Each scene shows the same named points in several views. A view is turned or mirrored, shifted and resized as a whole, has a little noise and may leave points out.
(in the rows, 128 means zero)

Scene 1
View 1
(93): [150 154 133 114 133 141 182 147 155 195 105 107  83 115  64 148  76 113
  91 152 138]
(307): [142 153 137 108 132 137 160 125 146 168 127 110  93 141  95 147  97 131
  87 159 159]
(220): [145 182 114 104 106 113 141 127 192 176 101 103  82 126  61 166 110 120
  84 149 149]
(57): [154 170 149 101 130 121 102 128 164 134 120 105  89 156 100 158 150 122
  83 164 163]
(119): [161 149 147  90 111 116 105 142 194 166 134 132  95 150  78 132 122 156
  65 155 164]
(178): [126 172 128 109 143 125 142 107 141 113 132  93  91 141 114 165 128 108
 108 155 158]
(319): [163 163 123  86 133 156 163 124  92 159  92  69  84 147  97 137 152  82
  95 212 141]
(271): [161 158 134  95 118 136 144 144 156 185 101 104  85 136  71 138 117 114
  80 173 144]
(112): [152 130 139 106 138 171 192 131 112 181 128 113  97 135  84 115  75 131
  82 173 147]
(101): [137 173 123 112 124 132 138 108 155 127 129 108  94 140  94 152 115 126
  91 153 159]
(197): [159 159 158 117 134 162 141 125 127 149 116 112  90 153  96 141 117 130
  75 172 162]
(82): [163 155 164 121 130 159 131 146 156 148 116 131  88 142  75 134  99 134
  71 157 156]
(318): [101 164 119 114 138 113 156  73 145 123 175 106 104 149 135 170  97 157
 100 133 185]
(73): [128 188 111 125 131 139 173 100 136 143 110  90  87 130  95 174 102 110
 100 152 157]
(292): [120 159 109  99 106  92 131  91 198 151 170 124 105 146 101 152  95 179
  78 126 180]
(263): [161 121 189 104 151 144  93 146 157  91 169 153 102 162 116 102 126 155
  78 154 167]
(62): [135 141 174  98 164 115  86 128 149  64 168 122 101 167 146 142 162 124
 102 155 171]
(312): [165 163 111  72 103 125 134 123 148 174 105  89  92 148  79 137 150 119
  73 191 152]
(122): [154 157 162 127 165 176 158 144 110 106 108 109  83 132  94 138 114  84
 104 171 138]
(223): [138 181 135 122 154 119 126 152 167  76 103  99  78 115  86 170 144  54
 125 147 128]
(53): [160 144 149  62 139 100  98 160 154 128 118  88  89 148 107 137 191  77
 103 191 139]
(290): [131 179  85  92 123 112 151 103 137 113 111  71  87 125  94 158 153  78
 112 175 140]
View 2
(290): [144 151 119 126  99 140 124  95 158 154 143 107 102 113 163  80 119 123
 176 116 126]
(312): [134 147 143 124 118 141 150  86 157 135 155 102 121 124 182 115 131 127
 133 146 106]
(73): [144 142 132 100 114 139 138 118 159 153 141 129 106 125 149 101 145 115
 172 141 149]
(319): [153 142 163 117  99 120 141  78 141 157 142 134 116 100 172 114 114 122
 162 133  99]
(263): [143 143 145 158 124 180 154 119 126 132 108  98 145 145 128 153 140 183
 169 168 103]
(307): [134 150 140  99 108 144 154 114 151 135 133 122 118 132 151 122 152 134
 156 163 130]
(220): [141 162 122 107 128 151 130 104 177 129 147 112 115 146 168 104 153 122
 130 154 137]
(271): [143 160 146 111 119 136 138  93 157 132 138 125 122 134 168 122 145 128
 133 162 112]
(223): [182 177 113 142 110 168  93  99 167 155 113 127 108 133 138  96 127 145
 181 127 129]
(119): [128 154 130 130 131 172 154 108 158 118 140  91 133 151 164 136 154 153
 129 170 116]
(93): [140 164 144  86 111 124 133 109 161 127 128 142 117 143 150 116 165 120
 137 170 125]
(82): [152 150 149 120 137 152 140 114 148 135 122 125 136 145 144 139 154 139
 148 170 121]
(122): [171 151 156 124 112 136 123 106 137 158 106 149 124 123 128 124 133 140
 185 146 114]
(101): [139 143 126 122 120 156 144 117 155 144 137 105 118 133 149 110 140 135
 169 146 138]
(53): [163 171 130 152  88 174 129  70 157 140 131 103 113 116 178 124 111 167
 152 136  89]
(197): [149 137 156 118 123 149 156 108 142 148 130 125 129 126 151 135 142 138
 161 160 121]
(112): [123 143 165  93 103 110 154 115 130 132 120 139 127 134 139 126 157 128
 155 170 109]
(62): [155 142 126 155 102 203 156 119 138 149 112  95 123 126 133 145 129 186
 197 150 124]
(318): [113 128 112 101  93 168 175 143 149 146 138  95 106 125 136 110 153 147
 192 148 167]
View 3
(312): [122  98 125 129 115 130 139 155 154 134 133 138 140 133 117 143 137 137
 129 117 109]
(57): [100 106 118 134 114 127 125 132 147 123 126 134 124 135 129 151 145 125
 139 120 124]
(271): [134  96 115 126 116 118 133 138 154 122 127 129 141 124 128 131 130 140
 135 119 110]
(62): [ 73 107 115 117 123 124 126 124 142 117 125 141  93 148 142 145 146  99
 144 132 152]
(93): [156  97 106 129 121 103 127 136 148 119 131 119 140 113 134 113 126 137
 142 120 117]
(53): [ 94 105 125 123 110 114 141 131 152 109 128 155 128 138 110 168 130 116
 111 135 116]
(292): [111 113 102 146 125 129 133 147 159 142 127 116 125 127 127 115 157 104
 156  81 154]
(73): [142  99 108 146 127 107 109 155 129 127 150 123 124 117 131 136 142 130
 140 131 121]
(178): [115 104 109 140 125 110 116 148 133 124 140 134 111 128 127 143 146 110
 136 131 136]
(197): [119  93 118 117 126 126 124 138 143 126 131 127 118 135 145 130 135 137
 147 132 120]
(290): [126 102 114 146 117 106 120 173 128 128 141 149 127 126 106 152 142 113
 126 133 122]
(319): [132  85 129 118 125 117 132 164 136 126 150 140 125 133 122 147 127 142
 120 150 103]
(101): [118 103 110 139 119 120 119 151 140 131 130 131 122 130 131 133 146 118
 148 119 133]
(119): [108 106 115 127 110 133 139 125 166 127 109 127 139 134 132 129 139 127
 148  96 127]
(223): [117 113 101 144 106  90 102 132 122 105 119 156 123 126 121 159 136 107
 135 145 126]
(112): [145  83 113 105 134 112 138 148 148 128 133 121 124 126 144 102 122 139
 143 130 124]
(307): [131  97 111 127 128 116 129 139 148 127 136 121 124 125 137 122 137 129
 142 118 129]
(220): [141 108 107 148 112 110 119 139 145 122 124 130 147 117 123 135 139 129
 143 110 117]
View 4
(220): [105 117 144 132 129 157 150 170 188 130 125 107 160  73 122 161 125  96
  62 123 126]
(62): [ 52  83  83 134 159  81 210 127 172 125 120 148 112 130  91 153 157 174
 150 104 147]
(292): [ 83  91 124 122 149 138 202 150 244 153 126 154 190  63  96 191 134 164
  64 126 125]
(101): [ 85  98 122 156 135 130 169 129 188 124 136 129 144  96  95 159 126 126
  87 130 121]
(119): [102 135 135 124 134 154 207 166 192 142 102 119 165  94 117 179 140 145
  98  85 135]
(307): [113 111 126 143 131 154 181 131 187 143 116 143 129 108 108 160 128 120
  75 130  93]
(93): [128 122 144 151 117 182 175 137 159 144 110 122 116 112 137 129 121  90
  50 135  71]
(73): [ 99  88 124 167 130 141 139 119 191 124 142 139 129  95  95 150 117  96
  64 154 102]
(178): [ 76  81 113 149 143 106 154 129 181 125 139 138 121 100  92 150 129 119
 101 147 114]
(82): [107 124 125 164 120 166 204 130 163 134 109 121 129 126 123 142 137 125
  82  96 122]
(53): [ 80 135 133 104 145  90 154 177 131 121 119  93 106 111 111 166 139 123
 172 118 114]
(318): [ 80  63 100 143 157 111 180 114 235 146 138 181 145  88  78 175 131 150
  74 160 104]
(122): [ 86 101 115 179 125 129 177 104 129 117 129 120  84 144 111 111 127 113
 103 132  94]
(57): [ 88 116 119 136 140 121 165 150 177 124 122 124 132 106 101 168 140 122
 126 103 147]
(112): [126 129 143 163 118 176 207 103 173 149 115 138 114 130 110 150 119 127
  69 141  46]
(271): [120 140 147 141 121 163 167 154 163 134 112 109 132 105 119 163 124 103
  91 120  94]
(197): [111 124 122 167 127 149 182 113 175 128 117 137 117 133 101 162 132 120
 104 109 108]
(312): [116 153 155 141 122 144 149 152 177 125 128 104 146  97  96 194 120 107
 123 122  99]
(290): [ 71 101 139 151 135  96 118 143 168 110 161  99 131  82  84 157 107  99
 114 169  93]
(319): [119 144 147 162 119 129 130 115 143 116 134 110  93 128  89 171 112  88
 142 150  68]
(263): [ 70 116 106 150 141 123 252 123 162 133 106 126 128 144 107 151 151 187
 138  77 130]

In a view up to two points have been moved. Name them for each view, in the order of its rows, or write -.
view 1 -> (263), (62)
view 2 -> -
view 3 -> (73), (220)
view 4 -> (93)

Scene 2
View 1
(236): [101 139 193 175 119 100 142 166 167 101 102 132 116 113 174 135 140 186
 163 146 202]
(35): [106 134 138 148 109 153 125 144 118 152 190 113 139 125 122 160 106 178
 148 111 195]
(260): [110 103 126 120  83 166 130 165 142 189 116 163 138 183 154 170 119 160
 114  76 253]
(50): [128 180 148 157 125 105 122 139  91 129 156 122 136 136 169 137 142 159
 149 104 147]
(254): [114 130 122 143  96 134 124 145 123 150 162 141 139 156 137 160 122 157
 128  93 198]
(31): [135 122 109 138  96  91 166 109 130 107 120 116 125 141 105 122 139 136
 129 125 203]
(250): [132 140 132 133  93 126 118 128 140 117 145 108 124 130 142 151 124 161
 145  79 188]
(161): [106 173 170 187 133  93 131 180 109 131 118 154 123 162 195 138 165 159
 142 142 150]
(58): [108 123 137 149 105 129 141 158 122 163 139 158 142 163 147 150 126 162
 125 115 218]
(262): [130 156 132 140 109 122 124 132 103 137 158 121 139 138 154 144 131 157
 141  95 176]
(160): [120 135 114 129 106 141 132 142  82 188 164 149 160 168 144 153 122 146
 110  90 207]
(5): [131 134 111 120 103 125 152 130  89 178 122 141 149 173 144 136 134 136
 113  95 217]
(275): [159 142  85  88  82 124 137 100  87 170 120 117 147 172 144 141 131 119
 110  46 205]
(185): [117  75  11 113  50 159 135 121 118 172 232 170 152 207  47 190 109 119
  74  67 221]
(125): [129 135 136 136  98 144 135 139 133 141 105 102 110 148 139 145 130 154
 149 104 202]
(245): [133 131 101 127  92 116 146 135 113 157 114 143 135 184 138 143 146 129
 113  93 202]
(156): [127 136  93 139 100 109 142 136  93 159 141 162 142 189 142 146 147 128
 103  97 187]
(149): [138 137  99 120  96 129 140 115  97 152 150 110 139 155 115 142 126 139
 126  96 201]
(249): [131 163 147 138 116 134 130 139  97 158 117 108 128 150 167 140 140 152
 146  99 182]
(159): [137 189 145 157 129 111 134 152  69 156  90 119 115 180 185 126 174 129
 142 123 142]
(209): [102 118 151 151  91 118 114 161 178 114 152 162 133 132 157 166 118 183
 136  87 211]
View 2
(275): [193 124 118 152  60 136 127  75 118 172 130 137 116 143 133 133 106 100
  99 100 140]
(58): [149 146 121 141  95 110  97 129 111 134 150 130 138 143 105 155 123 103
 108  84 164]
(249): [146 149 131 150  73 119 100 107 125 156 160 136 116 158  91 117 111  84
 107  74 156]
(50): [128 137 153 143  90 111  87 105 132 154 166 153 142 158  86 105  89  82
 110  84 155]
(159): [132 145 147 147  67 120 108 100 143 136 161 105 109 160  86  96  76  64
 120  79 162]
(254): [153 131 128 147  92 117  89 119 114 148 151 144 137 144 111 139 123 118
 102  93 159]
(31): [139 149 102 146 107 127  93 135 130 172 133 145 115 137 136 133  79  89
  95  96 134]
(262): [146 134 137 145  88 116  93 109 124 162 160 156 135 152 103 122 101  96
 102  88 151]
(149): [168 132 118 154  89 129 106 110 117 167 158 144 122 148 132 136  97 107
  94  89 145]
(125): [136 151 108 154  83 122  86 127 127 172 134 149 104 145 103 121 125  97
  97  80 149]
(5): [174 142 118 144  78 122 120 106 112 143 147 122 126 146 122 152 106  94
 106  86 152]
(260): [174 144 105 147  72 113 107 120 102 135 129 122 121 135 107 167 162 120
 107  83 170]
(35): [147 136 129 155 105 115  79 131 106 164 182 165 143 156 107 141 125 120
  93  74 159]
(185): [208  78 106 157 104 146 101 116  89 142 153 131 143 124 193 176 116 186
  86 124 158]
(156): [165 123 129 140  83 126 111 105 121 132 143 117 134 138 128 139  91 103
 112 104 158]
(160): [177 132 132 145  85 118 113 104 105 139 166 133 141 151 118 153 114 110
 105  88 161]
(250): [139 135 122 149  88 118  78 115 124 176 143 165 127 146 106 119 122 106
  96  88 149]
(209): [125 141 118 135 103 103  69 131 119 150 123 164 151 133  91 144 149 119
 108  96 160]
View 3
(31): [166 170 146 123 183 112  64  95 144 116 134 114 113 102 138 144 147 124
  92 132 141]
(250): [164 163 149 148 150 122  71 100 118 133 115 119 117 133 127 147 121 115
  99 156 137]
(125): [173 167 159 142 158 125  70 108 122 133 103  93 110 118 129 149 128 105
  98 151 140]
(249): [169 166 159 143 125 141  84 109 112 118 112  96 125 122 157 157 139 108
  99 150 129]
(156): [166 183 158 113 134 130  91  90 130 114 125 126 135 117 139 153 163 148
 107 148  95]
(245): [173 187 172 116 147 129  81  94 138 116 111 113 126 111 139 147 151 133
 107 149  99]
(35): [152 154 125 140 136 120  94 105  98 146 124 115 125 139 116 175 146 129
  92 158 138]
(50): [158 150 147 148 125 130  94 105 104 104 128 129 137 134 170 161 128 105
 101 133 140]
(209): [164 171 143 126 160 120 108 108 108 136  95 128 112 151  96 144 112 113
 118 135 140]
(149): [159 174 147 136 142 128  68  90 130 128 134 114 129 115 136 151 157 139
  93 161 116]
(262): [158 160 145 145 134 128  82 100 113 118 126 123 131 132 147 155 136 121
 100 148 129]
(260): [171 200 164 108 133 143 101 104 119 146  82  92 115 131  94 143 152 135
 119 162  99]
(275): [161 193 171 144 130 146  50  80 143 119 123 113 129 114 143 123 155 143
 103 171  90]
(254): [162 169 147 128 141 123  93 100 113 135 115 123 128 133 119 160 138 130
 106 152 118]
(58): [167 182 153 103 146 128 110 104 118 123 106 117 122 131 119 152 148 129
 117 135 116]
(5): [169 190 159 116 131 143  87  93 130 117 118 102 125 113 138 142 167 134
 105 150 105]
(161): [178 150 164 120 131 125 124 120 105  89 106 120 134 130 171 175 119  89
 115 109 139]
(236): [175 157 148 121 165 122 114 124 100 115  98  96 103 134 135 152 117  79
 113 107 177]
(185): [155 194 142 103 155  98  75  68 151 162 137 157 142 124  70 173 172 207
  97 193  51]
View 4
(236): [160 110  90 100  77 192 150 147 116  97  45 179  75 120 142 128  97 130
  57 179 174]
(35): [185 130 105 119 107 147 144 119 128 122  82 158 143 139 180 127 144 112
 116 167 165]
(58): [160 111 117 116  80 138 144 157 139  98  95 146 106 129 171 134 116 120
 121 151 151]
(249): [161 145 111  89 120 129 109 149 104 106  93 155  93 134 155 146 120 137
  94 162 152]
(275): [130 138 138  85 131  96  77 163 126 103 131 111  97 159 182 120 159 121
 122 140 161]
(160): [167 135 126 117 106 103 131 149 136 100 108 133 120 132 179 133 134 119
 136 140 144]
(260): [166  90 137 116  87 141 131 199 144  94 116 153 103 156 187 119 135 144
 150 140 146]
(254): [162 120 125 123  90 139 119 147 133 111  92 141 127 135 175 129 135 119
 114 157 159]
(156): [132 130 132 116  80 107 104 150 133  99 117 114 109 124 167 143 116 113
 116 140 150]
(262): [156 139 113 109 101 142 113 126 119 115  75 141 115 130 161 132 131 113
  85 166 170]
(159): [147 164 110  86 108 111  89 143  85 100  98 148  77 108 133 175  86 140
  77 164 141]
(161): [161 144 113 116  75 140 124 143 101  94  59 160  88  91 127 162  79 132
  61 164 146]
(31): [112 121  87  82  86 156 109 122 134 115 105 113  95 148 175 127 123 100
  90 170 184]
(5): [141 128 118  91 104 107 120 160 133  95 121 125  92 141 176 134 125 121
 129 141 148]
(245): [128 120 126  99  88 126  97 162 131 104 122 123  96 141 173 137 119 124
 116 149 154]
(149): [142 134 111  95 111 121 107 131 129 116 117 123 118 149 184 130 140 108
 120 155 165]
(50): [166 160 115 108 112 123 114 123 102 107  64 146 110 111 145 147 120 116
  68 165 163]
(125): [148 117 105  91 108 168 105 152 113 117  95 158  97 158 169 128 134 135
  92 176 176]
(209): [167  98 133 136  74 176 136 166 143 104  58 156 120 136 166 104 141 122
  89 161 176]
(250): [157 127 117 108 110 157 105 143 119 120  79 146 119 148 168 118 151 120
  87 170 180]
View 5
(161): [128 134 137 121 186 175 109 118 139 163  93 117 120 143  88 167 115 104
 129 109 143]
(262): [134 133 125 120 158 130 113 139 119 144 115 131  89 144 105 153 120 100
 138 140 138]
(236): [ 92 151 123 135 161 167 121 112 122 173 116 140 105 145  79 190  97 101
 147  99 130]
(5): [135 132 129  97 131 146 103 128 129 128 121 130 101 132 105 131 124 117
 169 152 127]
(185): [192 161 145  72  70 106  89 128 127  83 158 154  79 135 112 145 138 126
 113 190 131]
(58): [131 142 126 108 128 156  95 122 128 137 121 139 105 143  95 157 111 119
 145 130 131]
(160): [156 131 119 103 129 140  81 138 125 121 118 130  90 147 111 139 115 118
 142 147 139]
(250): [123 144 123 121 151 121 122 142 114 152 136 149  92 147 101 166 122  97
 136 137 135]
(254): [140 142 126 111 134 136 100 134 122 137 132 143 100 146 101 158 119 110
 134 140 134]
(260): [130 139 119 100 102 149  87 133 127 137 149 159 129 143 101 144 122 133
 164 135 120]
(159): [141 115 139 118 192 158 127 132 147 155  95 110 118 124  97 133 126 103
 153 125 127]
(156): [149 140 145  92 141 146 109 122 137 125 117 129 106 134 103 141 134 114
 144 156 134]
(209): [112 157 121 112 131 143 101 127 113 155 138 161 112 160  96 188 119 107
 128 127 145]
(149): [145 138 129 110 137 121 119 135 121 129 125 134  80 133 105 140 121 104
 149 154 125]
(249): [130 125 123 122 163 141 116 142 126 154 118 129 104 136 103 141 116 106
 156 127 127]
(245): [137 138 141  98 136 142 119 123 136 134 125 138 108 128  99 141 134 114
 157 152 124]
(125): [117 139 126 125 146 130 131 134 121 158 140 149 101 131  94 160 116 104
 155 127 116]
(31): [120 155 144 112 139 134 142 109 123 136 122 136  70 121  88 162 116  98
 152 151 123]
(35): [145 139 112 128 135 125  93 143 112 139 128 140  76 147 101 163  96 105
 127 125 131]
View 6
(236): [ 93 138 106 108 119 204 132 102 143  95 170 148 153  79 117 111 115 141
 139 108  98]
(161): [ 90 124  96 116 135 156 148  79 146 107 147 129 126  74 131 132 127 148
 130 102 118]
(31): [122 120  89 150  88 178  99 139 106  96 153 139 105 106 104 112 131 121
 142 110 113]
(35): [112 149  99  98 136 153 146 143  93  97 151 139  97  96  90  99 107 116
 143 140 112]
(275): [134  94  78 141 103 107 117 177 120  97 159 130 103 141 119 117 119 117
 155 133 146]
(160): [112 117 106 118 138 111 134 151 111 111 139 134  98 122 101  99 127 127
 146 133 132]
(58): [102 128 107 118 134 141 125 139 117 113 141 147 127 107 100  95 126 140
 144 122 122]
(245): [118 113  87 143 110 124 110 150 122 111 141 137 118 118 116 110 129 141
 146 115 134]
(5): [120 103 105 137 125 124 122 156 123 108 145 135 111 126 113 103 133 139
 147 126 133]
(125): [123 133  79 124 103 169 128 150 121  89 167 142 131  96 116 111 105 137
 151 131 119]
(185): [120 153  74 138 114  70  84 201  43 135 100 158  80 131  63  85 129 104
 152 125 138]
(156): [111 112  90 139 119 110 114 138 115 116 133 135 104 116 113 116 134 130
 142 111 135]
(254): [106 138  89 111 127 133 129 143 106 109 146 143 114 103 100 105 114 123
 146 124 124]
(159): [117 102  85 142 125 139 152 102 150  92 147 109 104  92 149 137 130 161
 133 120 131]
(262): [111 122  88 115 123 144 140 128 116  96 159 129  98 101 113 120 116 112
 141 128 125]
(250): [115 135  76 109 108 157 130 145 112  91 167 140 115  99 109 119 100 110
 149 128 121]
(260): [108 130 103 109 133 117 119 177 124 122 146 161 152 124 100  83 115 150
 159 130 133]
(50): [106 120  86 112 128 149 154 102 127  90 160 119  93  93 125 133 116 117
 134 120 120]
(209): [ 87 149  91  88 122 154 121 134 115 110 161 164 148  94  95 106 101 110
 148 113 115]

In a view up to two points have been moved. Name them for each view, in the order of its rows, or write -.
view 1 -> (125)
view 2 -> -
view 3 -> (156), (58)
view 4 -> (262)
view 5 -> (160)
view 6 -> -
